Points on a hilly landscape, in no order, each with its height.
A climber steps from a point to the highest of its 2 nearest points, and stops where none of them is higher. Distance is the straight distance between rows; heights are no part of it.
q843 h=7.64: [126 131 100 156  67 125 107 157 211 134 166 181 130 197 139 162 100 137
 124  75 138]
q569 h=2.57: [ 93 156 111 122 138 137  97 142 195 153 165 145 158 144 129  85  80 179
  88  56 127]
q786 h=6.33: [113 122 128 158 147 134  75  87 124 107  76  95 158  91 160 139 140 151
 117 132  88]
q263 h=6.32: [133 123 146 123  82 124 141 149 167 132 172 158 100 148 154 171 113 112
 113  77 134]
q910 h=5.16: [119 102 130 140  85 163 176 174 102 157 129 186 107 166 136 172 107 134
 155  94 152]
q56 h=7.55: [109 157 180  85 137 161 178 121 101 115 123 135 127 125  99 102  96 148
 126  63 165]
q547 h=6.56: [135 153 153  77 146 173 202 129  88 115 123 118 133 143  80  78 145 125
 139  90 170]
q279 h=6.07: [132 106  75 103 141 143 122  96 113  98  90 128 132 163 126 191 127  95
 172 154 125]
q883 h=6.82: [126 141 151 125  87 123 175 173  90 153 144 156 148 133 124 147 141 148
 138 136 125]
q840 h=3.10: [ 98 116 125 133 197 129 118  69 119  83  86  71 113  89 146  94 148 106
 162 143 126]
q144 h=0.52: [138  98 136 115 209 143 139 144 121  94  64 138 109  98 136 109 113 101
 150 165  99]
q108 h=1.84: [104 193 117 175  65 143 115 154 138 155 154 170 132 158  95  79 100 187
  50  78 191]
q185 h=3.41: [ 85 152 153 197  62 170 167 116  91 144 126 154 138 146 105  76  78 202
  67  78 173]
q955 h=5.32: [122 153 157  79 124 126 184 123  73 118 122  99 118 134  64 112 106 161
 131 149 133]
q54 h=5.22: [114 140 142 109 127  99  98  85 154  90 151 108  89 117 123 181 125  85
 148 138 125]
q274 h=3.45: [172  92  99 139 115 133 140 180  99 154 128 163 118 147 147 176 138 115
 163 180 119]
q860 h=5.00: [115 111  66 113 155 138  70 148 152 149 131 150 155 191 130 138  87 153
 141 101 122]
q993 h=5.94: [138 105 135 146  79 122 153 179 119 169 158 190 147 154 146 165 138 129
 170 112 130]
q486 h=5.71: [128 134 108 167 119 139  86 100 118 100  74 112 169 116 178 157 192 118
 142 135 112]
q250 h=7.10: [117 103  95 165 112  96  82 144 156 159 142 146 164 150 133 131 114 156
 115 151  97]
q708 h=6.99: [132 153 142 141 151 116 142  81  93 115  97  78 146 101 121  69 174 127
 122 179 119]
q809 h=3.71: [112 140 128  73 125 119 149 122 115 108 125 143 127 152 109 121 138 100
 154  88 155]
q106 h=4.36: [137 113  91 161 120 126  61  76 148 107 119 107 111 129 154 175 145 120
 123 141 110]
q884 h=4.19: [130 107 145 121 161 122 141 118 108  97  69 115 120  85 142 175 160  85
 146 165 117]
q856 h=4.85: [121 152 155 113 141  97 138 102 114 109 124 120 149 112 136 111 153  93
 150 130 110]
q163 h=6.21: [154 133 144 183 123 139 150 112  89 139 105  82 152  86 139  83 167 141
  99 192  93]
q726 h=1.22: [121 139  94 147  85 103  79 156 115 168 147 172 125 181  94 154  90 156
 123 130 149]
q932 h=1.69: [ 88 188 144  98 133 105 122 103 111 127 142  88 163 127 103 119 108 184
  99 117 105]
q640 h=5.97: [116 167 153 101  81 104 168 138  74 123 152 126 113 133  89 130 131 150
 129 134 143]
q998 h=5.76: [120 137 161 140 144 103 108 104 146 116 118 109 172  89 151 126 126 161
  89 127  81]
q586 h=2.40: [130 150 158  53 160 128 148  98 128 121 147  82 159  96  92 114 123 136
 101 100 128]
q645 h=4.29: [ 89 148 134  81 168  94 118  98 130 103 142 120 125 143 126 104 151  88
 171 108 141]
q818 h=5.74: [146 126 148 121  97 103 120 118 180  98 165 131  92 127 140 174 113  83
 132 104 118]
q735 h=4.75: [139 119 111 144  97  98  88 102 127 116 163 110  94 137 145 162 154  97
 146 164 117]
q376 h=8.23: [130 163  94 181  57 121  94 175 186 161 179 207 141 174 130 159 137 133
 124 108 157]
q256 h=4.21: [120 125 171 134 170  99 141 128 142  98 125 134 131 113 158 126 133  57
 175 132 114]
q292 h=4.89: [158 137 149 152  68 122 158 161 134 162 184 135 163 125 133  96 144 143
  79 119 133]
q232 h=4.44: [126 158 138 141  69  94 136 142 160 143 174 143 150 132 113 139 112 169
  80 114 118]
q92 h=5.11: [165 117  84 118 132 129 129 164  83 138 119 125 126 148 120  99 169 116
 132 145 149]
q950 h=4.35: [103 129  76  86 181 144  70 113 125 124 130 118 136 152 139 144 109 128
 156 114 117]
q75 h=4.82: [170  68 139 124 104 131 152 163 146 176 152 153 155 101 136 142 134 155
 102 131 128]
q519 h=1.99: [120 175 150  88 186 138 130  92 123 114 139  71 159  99 120  90 108 158
 112 133 101]
q675 h=4.17: [153  86  89 100 138 142 146 186 112 124  83 182 108 150 128 173 113 124
 156 164 109]
q94 h=8.02: [118 138 122 171 148 140 149  82  75 120  62  94 101  85 129  76 197 112
 147 200 122]
q578 h=2.93: [ 89 153 113  75 154 146  95 131 168 141 175  99 142 119 141 113  82 162
 109  67 114]
q697 h=5.08: [143 100  82 100 158 150 118 142 129 131  91 159 150 169 132 202  92 127
 158 142 111]
q96 h=5.23: [118 167 187 137 149 109 120  78 139 102 138  93 165  86 152 101 136 103
 112 127  90]
q989 h=1.98: [148  91 140 184 121 134 124  94 121 131  92  83  82  64 171 127 160  92
 139 162 127]
q766 h=1.16: [164  80 117 188 156 153 111 113 134 122  83 123 112 104 181 175 121  75
 165 169 113]
q195 h=5.98: [144 158 104 145 127 122 142 143  64 143 141 123 148 130 135  65 200 104
 137 158 163]
q789 h=6.46: [143 121 117 127 144 115 104 144 137 151 144 125 158 148 126  88 123 167
  96 130 118]
q174 h=0.66: [166  76 129 151 167 139 128 154 126 124  83 147  99 124 151 140 107  89
 165 173 105]
q446 h=3.07: [124  99 167 151 190 151 120  99 128  86  60 117 110  47 131 190 134  60
 159 157 133]
q762 h=5.53: [166 115 148 148 117 117 153 117  95 138 145  79 114  87 122 113 149 131
 100 181 110]
q678 h=1.63: [ 99 194 116 141  88 114  97 139 139 132 170 130 113 172 101  98  97 170
  88  82 158]
q43 h=3.73: [108 137 137 154  72 164 158 139  99 143 125 151 119 156 112 104 104 181
  97  48 180]
q827 h=2.94: [151 109  78 154 129 124 118 150 109 130 109 157 118 180 155 147 141  91
 189 170 119]
q401 h=3.68: [108 119  93 118 141 128  71 117 222 137 165 110 120 127 130 150  77 171
  86  91  89]
q987 h=6.88: [141 187 124 121 148 124 167 127  80 114 124 117 180 152 103  50 185 108
 136 164 144]
q411 h=5.28: [130 111 159 142 144 132 164 127  93 104  74 117  88  51 131 134 159 101
 148 207 114]
q33 h=1.44: [ 98 184 104 127  93  88  86 133 124 130 163 132 116 164 100 144 116 145
 127 118 133]
q731 h=1.97: [142  91  90 105 169 140 154 142 105 101  82 143  80 127 132 134 159  58
 176 192 130]
q902 h=1.19: [131 118 112  83 191 136 166 175  99 102  70 155  99 116 120 100 154  97
 150 181 119]
q259 h=2.05: [135 193 143 186  78 128 127 154 168 168 180 170 177 163 101  56 110 187
  68  91 172]
q494 h=4.91: [150 158 156 116 122 105 147 112  85 128 135  81 134 124  88  92 114 157
 112 170 113]
q339 h=8.13: [115 164 147  81 171 137 176  97 113 116 126 106 163 146  88  60 166 101
 136 128 154]
q300 h=4.02: [137 111 105 147 121 115  78 101 208 118 142 108 108 119 156 179 111 136
  94 127  97]
q826 h=5.57: [166 102 172 134 117 113 164 146 163 172 147 143 168 106 122  95 118 154
  81 121 113]
q549 h=7.67: [130 145  95 179  73 107  87 171 148 174 161 178 164 161 149 140 137 137
 130 147 128]
q27 h=4.41: [142  77 166 130  73 158 171 158 122 145 144 163  75 128 123 175 108 135
 126  86 161]
q79 h=3.72: [157  83 134 102  99 148 160 157 109 140 145 133  92 129 127 163 127 114
 140 130 147]
q373 h=7.00: [118 119 138 124 109 144 116 151 221 132 165 161 111 159 141 165  91 146
 107  40 126]
q562 h=3.76: [ 91 120  86  93 190 135  86  69 113  98 107  95 108 131 140 134 144 115
 169 135 124]
q631 h=1.61: [159  68 132 195 131 129  95  97 149 120  98 104  96  94 170 136 120 122
 127 159  99]
q822 h=5.70: [154  96 111 103 158 119 117 126 109 123 117 115 136 127 126 104 136 134
 131 132 121]
q579 h=5.64: [105 110 115 104 148 145 108 149 145 166 128 148 146 146 113 147  86 173
 134  85 119]
q983 h=3.33: [123 127 140 103 156 115  91 112 185 130 161  76 115 104 128 125  85 142
  85  89 107]
q864 h=2.91: [152  93 118  89 135 139 172 161  95 134 125 131  76 108 116 142 151  76
 163 155 142]
q67 h=6.45: [ 99 129 159  92 134 143 136 146 126 129 148 129 118 144 123 123  78 158
 123  63 135]
q50 h=2.50: [117 100 160 168 161 145 102  65 139 103  67  77  86  65 154 105 149  94
 150 143 143]
q219 h=4.11: [108 127 136 135  58 117 141 147 141 152 157 155 125 155 108 143 128 181
  90  72 160]
q551 h=6.69: [134 130 139 145 149 132 191 112  89 120  99 108  92  74 126  74 195  78
 142 226 122]
q508 h=2.30: [117 148 105 165 108 123  98 164 185 161 156 177 178 157 120  88 111 178
  77  75 153]
q698 h=5.01: [135 103 125  80 144 128 115  93 130  95 121 117 108 122 125 197 115  68
 172 145 143]
q303 h=3.01: [113 113 154  56 157 128 144 126 132 111 130 101 132 109 113 135 127 102
 131  87 146]

For each start below, name the point where the climber stops.
q401 | q376
q631 | q56
q144 | q883
q678 | q376

Call two points neighbours if one is among the 2 nearest of the other. Go from one point of each pair to the other, from neighbour to neighbour, staying as high as possible. Name the lowest point that can't be avoided.
q279 / q856 | q106
q376 / q339 | q92
q94 / q883 | q494
q56 / q279 | q698
q339 / q56 | q547
